A landscape with many peaks, sampled at points; each row gives a point and its height.
A climber steps from a point to whichever of its 2 nearest points has the largest rise for the distance, and stops where none of them is higher. Distance is the straight distance between rows; heights are no part of it.
k332 (h 0.74): -6  -12  -10  -10  1  -9  -2  -1  -23  10  1  20  2  6  -12  -11  -11  -6  -2  -9  -3  4  4  4  -22  2  5
k280 (h 3.93): 0  -23  -6  -7  7  -1  4  -5  -4  7  -1  22  -11  -4  -11  10  2  -8  4  -14  -13  5  13  15  -14  -5  13
k837 (h 2.18): 7  4  -1  -8  -7  16  -2  -10  0  -12  -11  -2  -23  -12  0  -2  -8  21  11  6  -6  2  9  -10  8  -8  11
k735 (h 7.09): -2  -9  -3  -6  9  -6  11  -3  8  2  15  5  6  -10  13  0  11  -1  8  -6  5  -2  16  -3  -12  -10  -2
k805 (h 5.71): 10  -5  -2  -19  4  2  -1  -1  15  3  15  -6  6  -21  14  -9  4  2  -24  -2  8  -4  14  11  11  8  1
k41 (h 0.92): 10  13  3  -3  -8  -8  -5  -2  9  -14  8  -19  3  -2  15  -13  5  8  -17  11  4  4  -10  -15  17  6  4
k70 (h 2.69): -10  14  -1  -1  7  10  7  2  -5  -4  -10  -4  -2  3  4  1  -7  14  -2  13  8  -6  -7  -4  2  3  -5
k223 (h 1.17): -12  -12  1  23  8  0  13  13  8  9  17  8  9  -3  -1  -5  3  -22  -9  -3  -3  -16  -2  27  7  3  -19
k231 (h 3.63): -11  9  -1  10  -5  -3  1  2  17  13  -13  11  -6  -10  -5  -16  4  -7  -7  -1  -11  -27  -7  3  11  -5  -31
k484 (h 3.74): 8  26  9  -1  -5  -15  -16  -2  8  -1  -7  0  -9  -1  11  -5  -2  -3  17  3  2  5  -22  -16  -2  -15  -14
k745 (h 4.68): -11  1  -10  -12  13  -3  4  2  -11  19  -7  17  -4  -3  5  -2  12  -23  -11  -3  -5  4  -12  12  -5  10  -14
k401 (h 1.28): 6  -12  3  6  -7  6  1  -8  10  -20  6  5  -22  0  -7  6  12  8  3  2  -15  -6  6  -30  10  0  23
k922 (h 4.24): 2  2  2  22  2  30  5  11  -14  10  -4  -12  -3  4  -17  -2  10  -7  -2  1  -2  8  12  27  -1  6  4
k855 (h 2.90): -19  5  -24  -4  1  11  5  -4  -17  18  -14  10  -9  4  -6  -13  -5  3  -2  2  -12  -5  -2  -4  7  9  -20
k142 (h 5.37): -5  -9  2  -13  10  -11  -2  0  5  -8  0  17  2  -6  0  12  -10  -7  -10  0  3  -15  -17  5  0  3  6
k25 (h 5.12): 4  2  -12  -10  -4  7  -19  2  -11  25  0  -3  -10  -6  -3  -9  -4  -5  8  -15  -7  15  7  1  -3  -6  -20
k97 (h 5.11): 11  -1  0  -11  7  -1  -5  2  2  7  16  15  -5  -20  5  -9  4  -15  -2  -9  -14  -8  -1  5  -6  -13  -4
k674 (h 6.67): 7  1  15  8  -2  -8  3  -2  8  -19  2  -25  18  12  5  10  0  11  -10  8  13  7  -1  4  6  5  16
k729 (h 6.97): -9  -11  12  7  -6  -5  -1  7  16  10  -12  2  5  -14  -8  7  -11  -16  3  -5  15  -2  16  34  -9  5  -16
k779 (h 7.75): 6  -4  4  -1  -7  -23  1  -8  5  -8  12  -18  24  5  6  -6  -1  8  -4  -5  9  18  12  -5  -9  2  4
k516 (h 2.70): -11  -14  2  13  -4  -3  7  9  -9  4  4  25  1  1  -11  -6  -15  -10  2  -8  -6  -10  0  32  -7  -4  -10
k815 (h 0.90): 8  -9  -3  -14  -5  -12  -20  -11  -3  1  6  4  -6  6  4  0  14  -7  2  -7  -20  16  -7  -37  5  3  1
k721 (h 1.94): 2  -1  3  11  11  11  23  10  -7  -2  20  -12  21  14  13  7  8  6  11  2  19  8  16  10  -12  -1  10
k483 (h 5.53): 0  -1  -6  -21  5  -1  -13  -6  5  -1  6  10  -7  -7  8  11  -10  -3  10  -4  0  -4  -21  -20  10  0  -6
k535 (h 6.66): 6  -7  5  13  -4  -18  1  -2  -8  -8  1  -15  20  27  -11  12  -1  3  1  -1  6  10  11  7  -18  7  27
k634 (h 5.90): -14  -9  -8  13  6  -1  21  5  -5  10  21  16  8  -4  5  -12  3  -17  14  -8  2  8  17  13  -22  -5  -16
k829 (h 6.79): -6  -12  -10  -7  10  4  16  -2  8  0  28  12  6  -11  12  -4  -5  4  1  -1  -2  -11  8  0  4  -8  -5
k215 (h 2.58): -15  -11  3  19  -9  -8  11  9  -9  7  -1  31  2  6  -11  -3  -10  -9  18  -6  -12  -12  3  19  -15  -17  -15
k478 (h 1.54): 0  -3  -11  -11  -9  15  -9  -7  13  2  -1  4  -17  -20  -5  -5  -21  10  4  -1  -7  -19  -2  -13  20  2  -10
k327 (h 4.73): -3  -12  1  20  3  12  -2  9  0  8  11  -4  2  3  -8  -10  6  -8  -9  -8  1  2  4  8  3  1  -9
k197 (h 4.15): 20  -2  10  -5  6  1  -15  0  16  -1  14  -11  -6  -6  10  12  9  -8  1  -5  1  11  -6  -1  8  -11  2
k325 (h 2.02): -1  -1  -2  13  8  15  25  16  -10  7  18  -7  17  4  8  2  10  -8  2  -1  20  15  20  19  -20  11  10
k382 (h 3.72): 4  -13  -5  -11  17  -2  13  -4  -13  -8  3  22  -13  -6  -1  9  2  1  -1  1  -9  0  3  7  -11  -1  24
k459 (h 0.51): 12  -11  4  6  1  0  6  1  -5  -16  21  1  2  1  0  -8  -20  15  1  0  6  -2  2  4  1  -4  20
k276 (h 3.85): 14  10  3  -4  -20  -10  -1  -8  -10  -9  -4  -18  8  -4  -4  -20  -8  23  -11  6  2  20  20  11  -5  5  8
k418 (h 5.69): 3  -11  11  -3  2  -9  -9  0  10  -14  3  -5  8  -3  -3  7  -7  2  -20  2  8  -14  -8  2  9  7  11
k717 (h 2.32): 9  14  2  -4  6  18  13  4  0  -17  -5  -1  -29  -16  10  -5  1  14  4  14  3  -5  4  -3  7  -7  14
k770 (h 6.23): -11  13  2  16  2  13  9  9  -15  3  -18  -2  3  26  -8  13  16  -5  6  8  -7  -3  -13  -5  -12  -5  5
k903 (h 0.58): 12  -7  -5  -18  -5  -12  -3  -2  -16  -4  12  -6  16  7  10  -5  -17  15  -9  -3  18  16  9  6  -3  7  12
k157 (h 4.14): -10  5  4  28  13  11  25  13  -7  -10  14  5  2  5  4  -9  1  0  13  8  0  -10  -8  6  -8  -9  1
k800 (h 1.69): 9  -23  -11  -21  6  6  -2  -4  -4  -4  20  14  -6  -9  9  7  -3  7  -5  -3  -4  -1  0  -6  11  4  21
k67 (h 4.45): 2  -6  2  -1  -2  10  -21  2  13  11  -8  -13  -3  2  -6  11  -15  3  5  -8  10  1  -8  6  16  -1  -15
k68 (h 2.46): -21  -17  -10  -6  10  4  8  2  -6  6  -1  3  14  14  2  12  2  -1  -11  -4  2  -3  -6  1  2  11  -2
k351 (h 5.05): -1  11  0  -15  -3  -9  -11  6  -2  16  -12  19  -9  -9  -1  -4  -3  -21  -5  -7  -12  -15  -16  6  0  -5  -21
k489 (h 3.54): 1  -1  -2  -10  13  -3  10  -4  -4  -5  -7  4  -5  -5  2  8  13  -1  -11  2  4  3  7  7  -12  1  14
k385 (h 1.32): -15  -6  -10  -1  5  6  8  -1  18  4  -1  -2  -2  -8  0  2  -2  2  -16  3  -3  -27  -9  0  27  11  -19
k746 (h 4.87): -7  14  -15  -19  9  -3  -2  0  -10  16  -16  17  -18  -10  2  -5  8  -11  -7  -1  -11  -4  -16  -5  0  3  -14
k804 (h 1.93): 7  11  18  7  -10  -13  -7  -7  14  -14  -24  -6  -13  -5  -10  0  6  3  9  11  -2  -1  -4  0  -4  -16  5
k581 (h 4.31): 9  2  12  5  3  11  -11  6  18  3  -1  -20  -5  -8  6  8  -9  4  8  2  15  1  -5  8  20  -5  -14
k290 (h 1.81): 13  -14  -1  -1  4  6  8  -1  -7  -7  10  -13  10  15  9  15  12  11  3  1  4  13  16  -7  -1  5  33
k219 (h 6.70): -6  -7  1  1  1  -1  4  -3  8  5  4  9  -2  -5  -4  -1  -2  -2  15  -9  -1  -2  8  8  -13  -15  -11
k311 (h 4.11): -21  1  -6  9  -2  -1  14  10  -9  15  -18  21  0  8  -8  3  3  -22  -2  -1  -5  -1  -3  28  -10  4  -10
k417 (h 6.01): 2  1  -13  -21  6  14  -7  7  -10  5  9  1  -15  -1  20  4  3  4  -1  3  -5  7  -16  -26  16  12  2
k671 (h 4.53): 2  -3  9  28  1  12  -3  8  -12  1  6  -10  4  12  -13  -6  2  -4  2  -3  2  8  3  13  -7  -2  3
k367 (h 4.76): 7  -8  0  3  -11  -3  -17  -2  2  1  25  3  9  -4  -5  -17  -12  2  -7  -7  -9  -17  -11  -10  12  -1  -2
k652 (h 3.98): -4  0  1  16  14  7  12  11  1  -7  11  8  -8  3  -2  1  4  -4  4  1  -5  -9  -12  -1  -1  -10  8
k668 (h 3.25): -1  24  10  15  5  -2  18  5  -12  -12  -10  -7  18  9  -1  -3  8  5  9  16  11  -2  9  8  -25  -3  9
k848 (h 1.58): 0  13  5  -3  -6  -15  -5  -14  17  -7  -7  -9  -3  -8  4  -10  10  7  2  6  -1  -4  11  -15  0  -11  -11
k436 (h 1.85): 12  9  19  13  -17  -26  -12  -6  12  -12  -19  -10  -3  7  -11  -2  12  -2  2  4  -15  14  -4  0  -6  -17  9
k547 (h 0.98): 12  13  3  -17  -8  -6  -12  -4  9  -16  4  -14  -2  0  21  -1  13  2  -15  9  -2  8  -15  -34  26  18  4
k639 (h 1.31): 8  -1  21  15  -11  -1  -16  4  13  -2  -3  -10  -1  -10  -10  -12  -19  6  1  -1  2  -12  -7  17  13  -4  -10
k530 (h 3.05): -16  -5  -18  -20  2  -2  15  -15  4  11  -1  29  -4  -21  0  -2  2  -7  -2  -5  -21  -11  7  5  1  -1  -12
k992 (h 0.63): 1  -13  -9  -17  -3  -3  0  0  -15  11  7  -8  11  0  3  -2  -4  5  -11  -9  18  21  19  8  -7  18  7
k912 (h 1.47): 8  14  4  -9  -18  -24  -7  -17  11  -24  -5  -11  -1  1  6  -3  -2  12  7  7  -15  13  -1  -30  7  0  3
k238 (h 0.87): 1  -5  -5  -9  -7  -1  -24  -5  0  7  3  7  -10  5  -4  -2  4  -3  -1  -7  -16  2  -7  -24  4  -5  -4
k755 (h 6.37): -3  -9  4  0  -4  -4  -7  -3  19  9  -6  -4  3  -16  -9  -1  -1  -6  -4  -10  11  -2  20  19  -1  1  -14
k431 (h 6.47): -14  -5  -15  4  10  11  14  2  1  12  18  2  7  -3  8  -5  0  2  5  -4  2  -1  2  2  7  -1  -21
k119 (h 0.93): 15  -4  -4  -17  -10  -13  -25  -9  -12  -11  11  12  -8  -1  3  -3  8  -8  -8  -4  -20  8  -18  -36  13  13  17
k950 (h 0.84): -4  -21  -7  -8  -2  -5  -8  -9  -2  8  8  8  5  10  -7  2  4  0  2  -12  -9  2  3  -18  -3  -2  -2
k406 (h 1.87): 9  -6  2  10  11  11  19  6  -4  -8  13  -16  17  24  6  19  15  9  4  3  12  6  12  1  -9  2  30
k994 (h 4.82): 0  -9  -5  1  -1  20  4  0  -9  2  -2  -3  -9  -11  -10  -9  -7  14  -15  1  2  1  18  20  10  7  3
k21 (h 1.26): 10  2  16  11  -15  -12  -21  5  0  4  -11  4  -1  -6  -15  -19  -14  -5  -2  -4  -2  -6  -1  22  -3  -8  -11
k593 (h 3.12): -14  -13  -1  1  3  -3  3  -3  3  6  -9  -8  10  18  -3  22  25  -5  -4  -6  2  11  8  -12  -10  10  11
k781 (h 3.86): 13  25  1  -2  -8  -9  -8  -1  -2  -14  5  -4  -13  -7  13  -14  -6  7  16  11  2  8  -16  -26  3  -9  0
k678 (h 5.07): 17  11  13  11  -11  1  2  0  3  -26  2  -19  2  7  2  9  -18  19  17  12  7  7  -10  -2  3  -4  27
k347 (h 1.59): 5  -11  -15  -16  -6  16  -14  -7  2  -1  11  6  -9  -11  0  -4  -17  12  -3  -8  -8  -11  -1  -16  18  7  0
k434 (h 1.75): 9  -21  -8  -16  5  8  0  -5  -7  0  13  0  0  3  6  8  4  13  -2  -5  0  12  17  -7  4  1  19
k127 (h 4.46): 3  5  -4  -11  -7  1  -19  0  11  1  2  -15  -1  2  8  -2  -8  8  -8  2  4  -7  -17  -27  24  13  -10
k629 (h 0.55): 17  -11  1  -5  -6  -15  -3  -7  -14  -13  18  -3  12  6  0  -10  -22  18  -3  -2  4  8  6  3  -3  3  28
k468 (h 0.86): 0  17  3  3  -8  -13  -1  -2  -2  -14  3  -22  19  12  9  -13  -9  20  -10  13  11  1  -10  -14  7  8  -2
k643 (h 5.59): -11  1  -5  8  3  -5  8  7  -4  18  6  7  5  1  1  -3  8  -14  23  -12  8  15  14  3  -31  -9  -15
k847 (h 2.82): -1  -2  -2  -3  -1  -5  0  1  -9  8  1  22  -1  -14  -6  -21  -15  -7  2  -5  -5  -10  4  24  -10  -3  -16
k515 (h 4.16): -15  -21  -9  -7  9  -4  12  1  -4  13  -7  22  -2  3  -9  16  10  -20  -1  -13  -6  9  3  19  -17  2  10
k694 (h 5.70): 5  1  10  6  9  10  4  8  -9  -6  -9  -8  3  1  -1  12  -4  4  -15  7  13  -2  -5  22  3  4  15
k176 (h 0.68): -8  -6  -17  -12  0  0  4  -3  -24  17  0  5  6  1  -2  -10  -1  1  -2  -10  5  16  17  3  -17  8  1
k913 (h 7.32): -9  -1  1  -4  7  12  1  -5  6  -6  -20  -6  -3  6  2  31  -3  11  17  9  7  4  2  -8  3  -5  1
k425 (h 6.82): -8  8  -3  12  9  22  2  9  -10  1  -7  -11  -1  21  -4  12  18  -5  -1  4  -4  6  -14  -12  3  0  6
k740 (h 6.31): -14  -7  7  5  -8  -10  -4  5  7  15  -12  14  1  -1  -7  7  -7  -13  13  -9  10  -3  9  21  -17  -8  -19
k421 (h 1.02): 10  -4  -2  -23  -6  -8  -22  -7  -5  -5  -2  19  -11  -8  -6  -4  -11  -1  -13  -2  -11  -4  -14  -10  1  6  14
k161 (h 1.12): -8  -12  0  13  9  -2  12  10  6  8  24  17  9  -8  4  -6  -3  -22  8  -12  -6  -13  -6  24  3  -7  -20
k873 (h 3.88): 0  3  10  18  2  -1  -2  10  12  -7  5  5  -8  3  -1  -6  9  -9  2  2  -3  -15  -20  -8  -2  -17  -7
k768 (h 4.90): -1  -1  -6  1  -5  9  -14  6  -7  27  -14  -4  -12  -2  -12  -6  -3  -8  1  -10  -1  7  4  17  4  4  -21
k575 (h 2.88): -8  11  -6  4  5  3  27  -2  -7  0  -5  -5  14  7  0  2  28  2  -3  7  7  6  27  -1  -27  6  15
k750 (h 5.49): 15  -5  0  -24  4  0  -8  -8  16  4  15  2  2  -26  9  0  7  -7  -18  -5  -7  -10  4  -5  13  1  3
k104 (h 3.99): -1  11  5  17  -5  5  3  9  -22  3  -13  -1  13  17  -18  0  1  -6  3  4  3  4  12  20  -26  3  15
k448 (h 3.06): -19  2  -26  -7  2  10  11  -7  -4  27  -14  10  -11  -11  -6  -12  4  -2  -4  -4  -15  -5  7  6  12  10  -28
k22 (h 4.07): 19  3  7  -6  7  3  -10  0  1  -10  6  -14  -10  2  13  10  8  -1  5  -1  2  23  -8  -11  9  -8  7
k523 (h 0.80): -14  -16  -9  -7  -3  -16  -1  -6  -11  11  -4  22  3  18  -11  1  0  -2  3  -12  -10  -2  1  -16  -18  -4  3
k971 (h 3.04): 3  16  7  5  2  -1  19  -2  0  -11  -6  -10  10  -3  4  -3  15  9  -3  13  12  3  23  3  -17  0  8
k532 (h 3.75): -10  10  6  16  2  1  8  13  -9  7  -15  3  5  9  -9  2  10  -20  -4  -1  8  5  3  23  -19  5  -2
k596 (h 1.39): -4  -7  0  -10  -1  -3  -7  -7  29  -2  2  -4  6  -15  6  3  -5  6  -15  0  7  -24  -3  -6  19  4  -14
k277 (h 2.91): -10  -2  -12  -18  0  -5  1  -4  -4  14  2  23  1  -16  -2  -10  -19  -9  -3  -10  -12  -14  1  14  -3  0  -20
k957 (h 1.09): 8  4  0  -12  -8  -16  -19  -4  -8  -7  -6  10  -5  1  -6  -5  -22  0  1  -1  0  -2  -13  -3  -1  -6  6
k397 (h 2.06): 8  10  7  -3  -1  5  -5  -6  -3  -8  -18  -9  -11  -1  -5  6  2  9  9  7  2  10  6  -2  -2  -10  10
k306 (h 7.28): 8  -1  6  12  -11  -26  2  -8  -8  -5  10  -13  25  18  -3  -6  -6  4  9  -4  1  19  12  0  -20  -2  10
k443 (h 4.97): 8  24  11  7  2  14  5  11  -3  1  -14  -27  7  2  5  5  3  6  6  12  22  12  11  19  -2  4  -2
k886 (h 1.38): 2  -3  10  7  -11  5  -16  3  18  -10  -8  -9  -8  -4  -13  2  -20  6  -6  1  5  -23  -10  -2  22  3  -4
k551 (h 6.55): -1  8  1  -8  -1  7  -1  -6  -3  -13  -16  -1  -2  14  2  25  -5  17  22  13  5  3  -5  -22  0  0  17
k326 (h 4.34): 14  13  -8  -19  -1  -2  -14  2  3  9  3  -13  -3  -6  20  -9  -7  5  -12  2  4  0  -9  -11  24  13  -14
k114 (h 3.00): -5  -1  0  6  0  0  1  -3  1  -3  -9  -11  10  15  -4  13  11  7  0  2  4  8  7  -13  -6  1  10
k828 (h 3.27): -16  2  -15  -1  6  8  16  -13  3  6  -10  15  -14  -19  -4  -8  -4  5  3  3  -15  -10  8  9  8  -4  -19
k771 (h 1.46): -4  -5  4  3  -3  9  -7  -5  27  -4  -2  -5  -13  -15  -5  1  -7  7  3  -1  -1  -17  -2  -3  17  -8  -13
k973 (h 5.26): 8  4  -9  -8  -2  -2  -10  -4  -1  15  7  -6  -7  -5  5  -11  16  -4  5  -9  -6  18  12  -12  -6  -5  -13
k637 (h 5.00): 15  1  5  2  4  3  -6  5  0  0  22  3  -3  -17  0  -16  -9  -5  1  -5  -6  -7  -4  11  1  -10  -6
k366 (h 5.45): 10  18  14  11  -14  -13  0  -9  -4  -27  -13  -16  12  20  -6  9  -10  17  10  11  -5  7  -6  -9  -5  -4  24
k389 (h 6.02): -1  -2  7  18  5  -8  16  4  -8  -2  2  -5  27  29  -9  9  8  0  2  2  5  -4  11  0  -25  4  20
k479 (h 4.00): 26  11  3  -9  -4  0  -13  3  10  -7  21  -15  -12  -8  25  -2  5  2  9  1  -2  21  -15  -21  16  -6  -1
k42 (h 4.23): 12  -4  11  4  4  6  -9  4  16  -2  10  -16  -2  -4  5  13  -1  0  12  -7  10  11  3  9  5  -13  -8
k915 (h 2.86): 0  12  -2  5  3  1  11  -7  -4  -3  -10  -11  18  19  -2  8  25  4  6  6  1  9  19  -16  -22  2  16
k398 (h 4.44): 1  -11  0  15  -2  25  1  -1  -8  5  -2  -1  -13  -8  -19  -6  1  4  -4  -5  -10  2  17  24  1  -5  6
k692 (h 3.62): 2  21  12  6  1  -8  -8  7  -6  0  -18  -2  -5  11  3  3  -1  -9  15  6  6  6  -17  -2  -14  -16  -9
k147 (h 1.10): 10  6  4  -8  -12  6  -2  -6  16  -28  1  -2  -25  -16  7  -1  10  0  -6  15  -2  -12  -9  -31  20  12  15
k666 (h 3.76): -13  8  11  21  2  -3  7  9  20  5  -1  1  -4  -3  -1  -13  10  -5  -1  4  -6  -23  -5  1  3  -13  -25
k822 (h 6.26): -16  -6  -6  -12  6  20  11  -4  -1  0  -19  -1  -4  -2  -4  24  -7  11  -1  9  3  -2  5  9  11  5  4
k698 (h 6.12): 10  -4  14  1  5  -9  -1  3  4  -13  -7  -9  8  1  -2  9  -5  1  -17  6  15  1  2  19  -2  7  20
k896 (h 4.47): -21  -5  -16  -5  10  -5  19  1  -5  13  -15  19  0  -3  -2  8  15  -23  -11  -2  -4  5  -8  19  -6  12  -3
k836 (h 1.25): -16  -7  -6  17  6  8  14  6  16  12  6  -1  2  -5  0  -4  6  -11  -12  -1  -4  -15  -5  11  21  10  -26
k423 (h 1.34): 10  -2  4  9  -16  -6  -6  -14  6  -20  6  -3  -10  2  -11  -10  4  12  2  4  -17  -3  6  -23  6  -5  18
k821 (h 6.00): 9  2  0  -12  0  -10  -8  -3  18  14  -1  -9  4  -25  1  -7  3  -9  -19  -6  9  -5  16  16  6  10  -16
k247 (h 4.89): 5  -8  2  11  5  2  -3  6  -3  3  26  0  5  -1  -1  -17  -2  -4  -10  -6  -1  -10  -4  4  2  -1  -4
k730 (h 5.36): -4  -2  -7  -19  12  -1  0  0  9  7  3  18  -8  -14  10  7  -11  -10  3  -1  -9  -16  -20  -2  8  0  -7
k852 (h 3.23): -5  -12  3  -2  15  -6  3  6  0  5  -7  0  5  12  3  24  22  -13  -3  -4  3  9  -12  -4  -7  3  9
k983 (h 1.08): -10  -6  -9  -2  10  -4  10  3  6  16  13  25  -3  -6  5  6  5  -28  -1  -12  -14  -9  -10  18  3  -5  -16
k635 (h 7.45): -1  -5  -3  -2  1  -16  6  -5  1  -2  16  -2  13  2  3  -12  7  8  -5  -3  4  4  17  -9  -9  -1  7
k845 (h 3.89): 8  4  1  -1  -8  -10  -11  -3  -16  -3  4  -5  7  6  -3  -19  -3  5  -19  3  -1  6  -2  0  -3  6  6
k473 (h 2.73): -25  6  -15  -8  4  8  11  -3  -13  15  -21  5  2  6  -1  5  2  4  2  0  -3  2  -7  -1  2  10  -16
k760 (h 2.12): -3  -12  -7  16  5  6  9  10  -17  11  20  -4  15  15  -4  -6  4  -11  2  -12  9  14  16  11  -21  10  10
k900 (h 1.19): 1  -1  -1  0  -7  9  5  -8  12  -29  -4  8  -24  -8  0  7  12  9  -2  15  -8  -13  1  -33  12  10  23
k377 (h 4.08): 1  7  12  19  -10  -12  -6  -1  -14  -7  -3  -9  12  15  -16  -17  -1  7  -14  3  -1  1  3  5  -9  2  9
k167 (h 1.53): -1  9  3  -2  -11  -19  -5  -14  16  -16  0  -4  3  2  11  -6  6  9  6  5  0  -4  -1  -36  1  -11  -7
k890 (h 7.24): 4  -4  10  2  -4  -24  -7  -4  5  -10  2  -14  21  17  2  8  -2  1  -4  -2  10  9  -9  -7  -2  -1  6
k394 (h 2.84): -13  5  -2  10  2  6  3  0  -7  -1  -12  -4  3  7  -9  -2  1  5  -2  6  2  -4  3  -5  -6  -2  -3
k914 (h 1.41): 10  -1  0  -8  -19  -24  -7  -19  15  -26  3  0  -1  -3  1  -8  -11  14  2  2  -14  1  6  -26  6  0  14
k519 (h 5.94): 6  20  8  1  -7  -2  -4  -6  -9  -17  -20  -12  4  18  -3  19  -8  13  17  13  2  11  -13  -14  -6  -3  16
k352 (h 3.46): -8  5  -2  3  -2  5  5  -2  10  11  -4  16  -17  -19  -7  -10  -7  1  7  0  -14  -19  -2  7  10  -11  -19
k204 (h 4.30): -11  5  3  23  11  10  19  12  -5  -2  10  2  2  -3  9  -6  -4  -2  8  8  6  -10  -7  20  4  -1  -17
k656 (h 5.77): -1  3  -9  -13  4  16  -11  1  -6  8  -2  2  -13  2  5  12  -6  5  10  1  -3  9  -16  -17  13  2  -4
k358 (h 1.03): 11  5  6  -10  -13  -7  -3  -6  15  -28  6  -6  -11  -2  18  7  10  4  -1  12  0  4  -10  -41  18  13  16
k66 (h 0.97): 9  -9  1  -18  -6  -11  -18  -7  -7  -16  0  16  -11  -3  -1  3  0  -5  -15  1  -13  -3  -14  -27  6  13  26
k15 (h 5.27): 11  2  0  -9  11  3  -2  -2  11  3  3  9  -17  -25  1  -6  10  -10  -14  -1  -13  -12  -2  4  6  -4  -3
k307 (h 4.51): -7  5  8  20  4  9  9  14  -2  6  -2  -10  8  2  0  -4  -10  0  5  6  15  -3  4  23  0  9  -21
k482 (h 4.18): 7  7  -4  -11  -2  0  -8  -6  6  5  -9  -13  -3  -12  9  -12  -10  18  -12  5  9  -4  8  -1  16  7  -11
k281 (h 1.01): -17  -22  -6  4  7  1  16  -1  12  10  7  28  -5  0  -2  17  2  -19  12  -12  -16  -5  -10  16  7  -12  -8
k494 (h 2.57): -27  -7  -18  -10  8  8  6  -2  -5  12  -9  6  8  6  1  9  -9  7  -6  0  3  -8  -18  -5  14  19  -12
k139 (h 2.55): -2  19  7  7  8  12  11  8  6  -16  -6  -14  -10  0  14  8  1  10  6  17  15  -8  -16  -13  8  -3  4
k100 (h 3.95): 23  15  8  -7  -3  2  -10  4  12  -12  16  -2  -15  -15  14  -8  -5  -3  13  3  2  0  -19  -17  10  -8  3
k477 (h 4.32): 9  5  13  23  -3  0  -2  5  -18  -6  0  -2  3  14  -16  -8  -6  -1  3  1  -1  4  -1  15  -15  -4  17
k792 (h 2.34): -16  -17  -8  0  9  15  6  8  -15  9  1  -1  13  17  -3  19  -10  -1  5  -3  10  6  -4  9  -1  11  6
k830 (h 1.22): 2  1  11  6  -18  -16  -22  7  -13  7  -10  8  5  11  -14  -12  -18  -6  1  -9  3  1  -3  14  -13  -5  -8
k275 (h 2.21): -14  -16  -2  17  3  4  0  11  -17  11  12  3  19  19  -4  8  -7  -13  9  -11  7  6  1  13  -13  3  -3
k178 (h 4.01): 12  3  2  -13  -11  -13  -5  -11  2  0  0  -12  9  -19  3  -21  -9  15  -14  5  10  5  18  12  3  6  -4
k329 (h 4.66): -2  -5  -5  3  -2  14  -17  6  -2  17  -14  -1  -10  1  -12  7  -13  -1  -2  -9  1  -4  -6  12  19  7  -18
k428 (h 4.62): 6  6  -1  -2  -17  -6  -20  -7  10  -6  7  -4  -5  -3  1  -13  -12  3  -2  1  -4  -12  -14  -23  14  0  -8
k542 (h 2.44): 1  14  -1  -7  6  15  20  2  3  -20  0  5  -13  -8  20  3  4  15  4  19  10  -10  -8  -13  6  -1  13
k233 (h 5.28): 9  7  12  10  3  18  -1  9  -1  -5  -14  -23  8  10  -6  14  4  0  -2  10  13  10  8  19  -1  8  15
k758 (h 6.45): 1  1  -8  6  10  23  3  9  -5  6  4  -13  -8  9  7  2  24  -1  -3  5  -4  6  -4  -17  9  3  0
k199 (h 1.64): 1  10  6  -9  -9  -19  -16  -9  17  8  -12  -2  1  -8  0  -8  1  -2  -2  -2  1  0  4  -6  -3  -10  -23
k527 (h 3.36): -7  -3  0  -5  17  -1  16  -2  -2  -1  -14  8  -6  7  4  23  21  -4  5  4  -3  1  -2  -8  -11  -3  12
k874 (h 1.77): 6  16  20  13  -9  -21  -3  -1  6  -7  -14  -17  7  11  -3  -5  11  -5  2  2  5  17  4  2  -14  -12  -4
k670 (h 5.58): -11  3  -1  20  10  9  15  12  -13  1  -6  1  18  31  -11  13  12  -7  7  1  0  -6  -2  -1  -20  2  16
k525 (h 1.70): 1  9  15  9  -16  -27  -13  0  14  3  -16  -3  2  -1  -7  -10  12  -8  -7  -5  2  6  8  6  -13  -10  -16
k72 (h 1.63): 0  -18  -13  -15  0  13  -6  -5  0  0  16  17  -4  -12  -6  -2  -10  1  -14  -8  -14  -17  -8  -13  13  6  9
k184 (h 3.71): 4  -2  -3  -3  -11  1  -4  -12  -14  -4  -2  -13  6  0  -9  -10  -1  16  -12  1  2  15  22  2  -3  7  12
k583 (h 3.47): -7  21  13  13  6  -6  11  8  -6  -6  -19  1  3  11  1  5  7  -2  17  10  9  -1  -5  1  -22  -14  -4
k709 (h 4.74): -2  14  4  5  0  9  7  12  1  11  -15  -18  10  -6  8  6  -4  3  10  4  26  9  18  23  -2  15  -21
k497 (h 5.41): -10  -7  -11  -3  4  23  12  -3  -11  6  -15  8  -10  -8  -10  7  -18  12  0  3  -1  -2  9  20  12  6  -1
k201 (h 5.40): -1  3  -4  3  1  -7  -7  3  3  17  12  -7  6  0  4  -7  8  -10  15  -15  8  19  12  -3  -14  -9  -20
k835 (h 6.21): -1  1  -16  -8  15  22  5  9  -8  8  5  1  -22  -1  17  4  24  -2  -4  3  -11  7  -17  -19  16  10  -1
k591 (h 1.16): 0  4  10  -3  -10  -16  -15  -1  -10  -2  -14  5  6  16  -11  3  -23  2  6  -3  8  3  -10  8  -9  -4  0
k467 (h 6.19): -14  -5  -15  8  12  4  25  3  -3  15  19  9  3  -3  11  -9  12  -12  13  -7  -4  3  8  10  -4  -6  -23
k707 (h 5.21): 2  2  -5  -28  2  -3  -13  -1  5  14  -4  25  -6  -17  5  5  -8  -22  -5  -8  -16  -21  -24  -3  6  -4  -5
k576 (h 4.84): 19  -1  12  6  5  4  8  -2  5  -20  5  -12  3  10  3  24  -6  18  18  11  6  4  5  2  0  -9  34

For each start below, name the point where the climber stops.
k760: k698
k845: k729
k347: k698
k394: k425
k358: k425
k525: k425
k745: k425
k482: k729
